Points, in no order, along strands that fork, close into loops and pass close to each other.
(in the rows, 128 means zero)
Points whose rows are less than 82.1 apart are linked; no others are. Some points are linked to none.
z567: [102,127,132,130,126,96,143,188,100,71,134,175,117,163,172,172,72,147,156,156,68]
z684: [132,126,143,128,192,174,119,123,141,165,78,141,101,130,116,115,93,145,134,51,89]
z398: [93,130,149,139,151,122,130,79,196,146,122,150,120,107,130,103,124,148,103,123,150]
z500: [131,129,135,176,135,143,124,117,147,171,117,125,139,128,112,140,124,142,143,95,175]
z427: [88,98,158,118,160,127,143,172,113,110,93,147,92,148,144,138,77,173,139,133,66]
z865: [124,139,109,110,144,185,141,131,110,133,101,117,105,152,134,130,102,106,87,115,77]
z783: [131,133,131,46,113,74,121,126,142,96,148,158,123,106,152,80,144,131,136,170,115]
z632: [98,139,121,114,88,105,106,118,164,107,144,159,142,101,140,109,163,131,102,196,112]
z169: [173,121,120,168,117,146,122,136,114,163,138,99,156,110,90,136,152,115,168,109,193]
z382: [49,88,149,192,117,153,133,152,126,131,103,152,114,161,154,170,94,176,99,177,85]
z185: [155,104,119,140,108,110,140,168,63,147,129,99,111,116,111,153,153,118,190,127,162]
z771: [143,102,133,126,141,86,122,98,158,125,141,134,122,46,89,68,159,123,165,140,167]
z908: [135,151,118,116,122,48,123,150,113,97,140,196,100,120,149,132,92,161,177,154,92]
z25: [130,142,113,85,120,148,141,144,104,100,113,114,107,171,140,138,107,115,111,114,75]
z404: [95,148,117,129,90,99,127,132,141,109,131,158,129,163,146,139,108,135,113,150,103]
z325: [131,143,102,117,81,113,100,195,83,102,106,127,111,121,112,145,147,112,137,167,45]
z40: [95,119,161,94,149,91,160,130,139,92,144,158,119,179,182,129,68,155,128,120,109]
z492: [106,147,139,161,131,102,129,66,204,143,140,160,146,107,123,106,114,146,126,110,187]
z108: [137,132,152,154,166,166,125,92,166,180,131,136,150,136,125,128,125,149,129,67,176]
z566: [120,105,134,84,143,151,126,171,96,117,86,115,84,131,129,126,127,137,119,153,59]
z415: [122,120,145,109,184,145,125,67,160,121,133,115,129,60,122,76,165,117,75,148,141]
z640: [155,134,131,140,207,189,105,132,126,171,84,125,113,108,98,111,113,129,130,62,92]
z816: [130,107,140,80,134,91,126,107,157,119,144,135,113,75,120,73,161,129,138,159,151]
z843: [107,139,113,125,82,112,104,177,103,102,104,152,122,130,133,146,134,138,132,184,55]
z610: [123,135,142,113,163,126,131,128,144,138,86,139,95,143,124,116,76,150,144,72,92]
z65: [92,119,151,83,125,109,154,119,141,101,146,144,126,179,184,122,107,149,101,143,118]
z744: [150,123,117,145,108,87,134,109,138,144,148,139,135,93,109,106,138,119,174,127,183]
z925: [122,131,145,182,148,122,116,70,189,158,135,148,153,80,95,107,133,149,147,103,192]
z383: [175,155,113,127,133,186,132,122,115,146,152,92,159,165,127,143,132,102,111,98,161]
z411: [110,100,149,92,151,121,140,182,92,105,97,130,94,139,142,135,107,156,147,149,75]
z233: [150,160,110,86,115,70,118,121,149,102,134,152,122,114,116,96,112,110,143,122,116]
z458: [116,130,127,94,120,106,157,183,84,70,138,141,121,179,161,172,90,128,154,134,69]
z126: [188,152,99,116,95,138,116,106,120,102,162,102,179,123,116,122,167,78,105,123,154]
z699: [128,147,130,63,103,99,150,100,152,103,161,132,139,163,166,107,129,114,106,123,148]
z860: [132,128,146,71,132,108,154,103,147,125,144,119,128,151,160,102,120,131,125,104,164]
z911: [93,111,124,148,140,160,111,128,139,137,104,128,103,87,115,120,164,124,81,193,94]
z945: [150,118,120,138,172,120,100,85,148,107,122,109,134,41,83,81,160,127,114,133,137]
z741: [93,89,166,78,132,100,144,128,132,121,145,146,124,128,185,106,144,168,131,186,151]
z720: [186,127,107,121,109,106,138,151,75,141,146,103,125,118,111,137,136,109,204,99,172]
z225: [110,146,110,162,138,112,90,89,172,96,125,147,129,63,91,106,144,123,88,167,109]
z119: [166,141,122,199,182,187,89,139,121,180,103,116,139,110,66,142,122,130,137,81,120]
z855: [130,140,122,179,143,161,116,119,145,159,102,123,125,122,108,139,118,128,109,113,132]
z980: [135,129,137,110,156,146,141,148,111,134,99,108,106,162,131,141,86,142,154,66,107]
z746: [161,172,107,49,103,104,133,130,123,83,142,120,132,165,142,117,114,93,132,95,104]
z267: [116,121,117,159,157,119,89,89,150,101,123,125,125,34,81,92,167,131,96,169,124]
z159: [97,69,170,101,127,98,160,119,121,144,164,126,126,128,176,116,158,160,141,165,188]
z150: [86,130,130,124,109,135,145,120,138,112,133,140,125,188,167,143,100,139,88,140,103]
z923: [110,88,151,168,136,112,159,179,70,125,136,115,114,159,151,193,110,139,173,124,140]
z689: [178,156,97,144,111,111,120,159,86,140,135,113,128,138,98,155,109,110,202,86,154]
z773: [121,94,147,179,155,170,120,122,132,182,102,107,119,83,104,136,170,138,126,124,161]
z922: [114,136,147,101,139,123,155,88,164,135,144,129,139,179,174,118,92,143,114,82,162]
z52: [98,112,150,92,137,87,133,133,142,123,125,155,110,130,155,106,114,162,135,159,120]
z722: [179,159,92,149,92,104,106,96,138,99,160,126,185,103,94,116,147,90,131,122,159]
z804: [173,177,84,169,96,126,104,159,105,133,129,118,147,155,88,168,97,102,177,89,141]
z288: [139,87,160,120,149,162,146,106,136,172,133,95,133,104,133,112,176,133,128,109,195]
z614: [108,130,133,147,145,153,133,104,160,155,110,130,117,130,132,126,124,134,96,121,133]
z73: [60,103,136,198,122,165,139,138,127,144,97,147,105,173,141,173,66,165,99,126,80]
z421: [143,155,113,85,117,46,112,139,128,104,136,180,102,102,131,99,106,135,168,148,94]
z820: [144,158,116,62,85,108,147,122,119,92,161,120,147,173,160,127,136,99,116,113,125]
z355: [76,120,131,161,118,152,143,127,137,128,113,142,116,182,151,155,78,151,94,128,91]
z661: [159,177,85,181,73,89,98,104,151,102,152,147,181,106,91,133,134,92,127,129,142]
z50: [104,65,162,149,115,97,165,127,97,156,167,122,127,128,165,140,158,152,161,156,206]
z283: [152,99,115,121,93,129,127,174,64,133,124,86,116,114,110,151,180,100,157,150,143]
z962: [163,129,107,113,112,141,118,125,117,117,134,98,142,107,114,122,171,86,103,140,135]
z513: [100,135,139,117,138,77,148,155,123,81,139,174,114,168,169,146,61,154,149,133,89]
z298: [111,147,149,131,186,153,134,63,193,156,116,152,132,114,136,98,109,139,92,88,136]
z605: [134,130,111,119,86,132,128,141,112,120,133,112,132,140,130,143,163,103,110,147,127]
z183: [143,163,107,119,71,119,140,102,142,114,169,124,172,168,149,140,138,100,110,116,171]
z964: [139,84,152,154,161,172,129,102,131,173,121,94,135,69,106,115,189,128,125,123,184]
z368: [144,141,105,105,90,128,117,169,93,105,117,109,117,138,116,144,148,98,125,140,81]
z276: [193,171,103,113,149,184,118,136,109,131,146,91,150,166,107,136,113,95,124,78,128]
z642: [146,144,142,121,182,177,131,87,158,165,129,126,142,132,133,107,118,129,103,79,150]
z873: [120,77,161,104,126,122,156,110,131,157,148,105,127,108,144,104,176,137,140,138,200]
z831: [194,141,121,187,165,173,89,144,110,171,134,99,157,113,56,143,135,125,149,82,151]
z738: [85,136,120,154,79,105,120,160,116,106,125,162,131,160,149,160,116,146,121,178,87]
z974: [96,112,126,153,179,181,120,123,129,153,88,119,99,78,111,115,148,115,76,162,87]
z840: [181,171,97,137,124,151,106,145,117,128,125,106,142,153,97,147,103,101,147,85,130]
z71: [110,88,137,162,95,115,150,128,111,162,152,114,137,131,141,146,158,138,149,148,203]
z434: [59,111,131,174,87,139,126,156,122,109,118,161,131,172,162,172,102,159,100,186,80]
z944: [91,118,160,126,137,124,161,110,143,125,142,126,132,194,183,144,77,148,115,88,144]
z941: [114,110,140,100,118,114,157,169,83,93,141,117,124,173,162,164,118,129,146,138,108]
z546: [151,151,109,122,91,164,144,111,122,129,160,100,164,170,148,148,152,94,99,118,172]
z493: [124,105,149,74,148,128,135,88,165,124,143,117,119,83,134,77,173,126,94,160,153]
z350: [109,112,136,139,103,97,142,128,122,143,142,131,128,140,141,138,134,136,141,142,169]
z947: [122,120,131,93,124,133,134,131,128,126,119,114,111,139,141,119,143,124,106,144,119]
z764: [164,132,133,166,151,114,112,80,167,147,145,134,163,73,81,91,133,134,170,93,189]
z826: [165,131,127,160,173,177,99,158,112,172,86,107,114,114,82,136,118,130,155,69,111]
z353: [95,111,134,182,187,209,127,117,117,183,89,113,124,89,115,131,150,112,82,139,118]
z82: [137,119,126,191,165,201,118,120,112,183,108,98,143,104,103,146,157,116,102,125,148]
z719: [135,143,135,49,135,74,134,124,145,105,135,148,109,128,145,85,109,130,140,125,113]
z686: [144,121,117,87,95,119,135,179,63,107,129,97,116,140,130,151,161,104,151,143,105]
z467: [148,150,114,128,121,138,128,149,109,129,109,110,121,161,119,149,100,118,153,86,122]
z124: [88,112,137,141,137,131,126,153,131,131,84,145,92,140,125,135,95,164,123,142,72]
z85: [129,168,101,141,54,99,126,110,148,109,162,144,169,140,130,137,153,96,103,145,140]
z630: [102,120,118,137,107,129,99,134,146,119,123,139,119,85,119,120,174,127,95,202,104]
z424: [110,106,121,103,141,185,141,158,88,125,88,109,85,145,135,139,112,125,92,145,49]
z637: [114,131,124,76,95,95,110,142,136,103,136,149,129,101,149,100,160,134,126,192,99]
z156: [135,167,91,173,65,103,104,122,143,108,140,141,162,113,104,146,147,93,108,150,119]
z15: [183,131,128,180,147,169,110,118,123,172,151,100,169,118,75,134,147,127,148,93,186]
z768: [149,175,98,176,115,139,107,89,160,121,130,137,166,126,105,136,116,105,95,125,137]
z528: [102,93,157,127,136,112,156,161,90,118,133,118,113,160,160,160,113,147,148,133,132]
z414: [162,118,131,141,156,113,111,94,154,130,129,120,141,57,85,83,146,124,157,108,166]
z388: [149,155,110,56,111,117,139,158,94,82,124,113,113,171,137,139,109,102,140,105,70]

A piece is all that can be reached along the links. How many separate loops has the piece of each point below (a circle has one, a figure eight two, a Y none), and how many tips (points with one link)?
z225 -> loops 1, tips 2
z689 -> loops 2, tips 3
z944 -> loops 0, tips 2
z50 -> loops 0, tips 3

A fork is a point with three links, a tip a point with one. Leave the first point through the second and follow the links. Name the first fork or tip that comes.
z962 / z126 -> z840
z773 / z82 -> z908
z746 / z388 -> z124
z637 / z632 -> z159

How many points has the smallest loop of links through each point below? Write none if it is on no loop.
z546 -> 19
z404 -> 7
z783 -> none
z500 -> 7
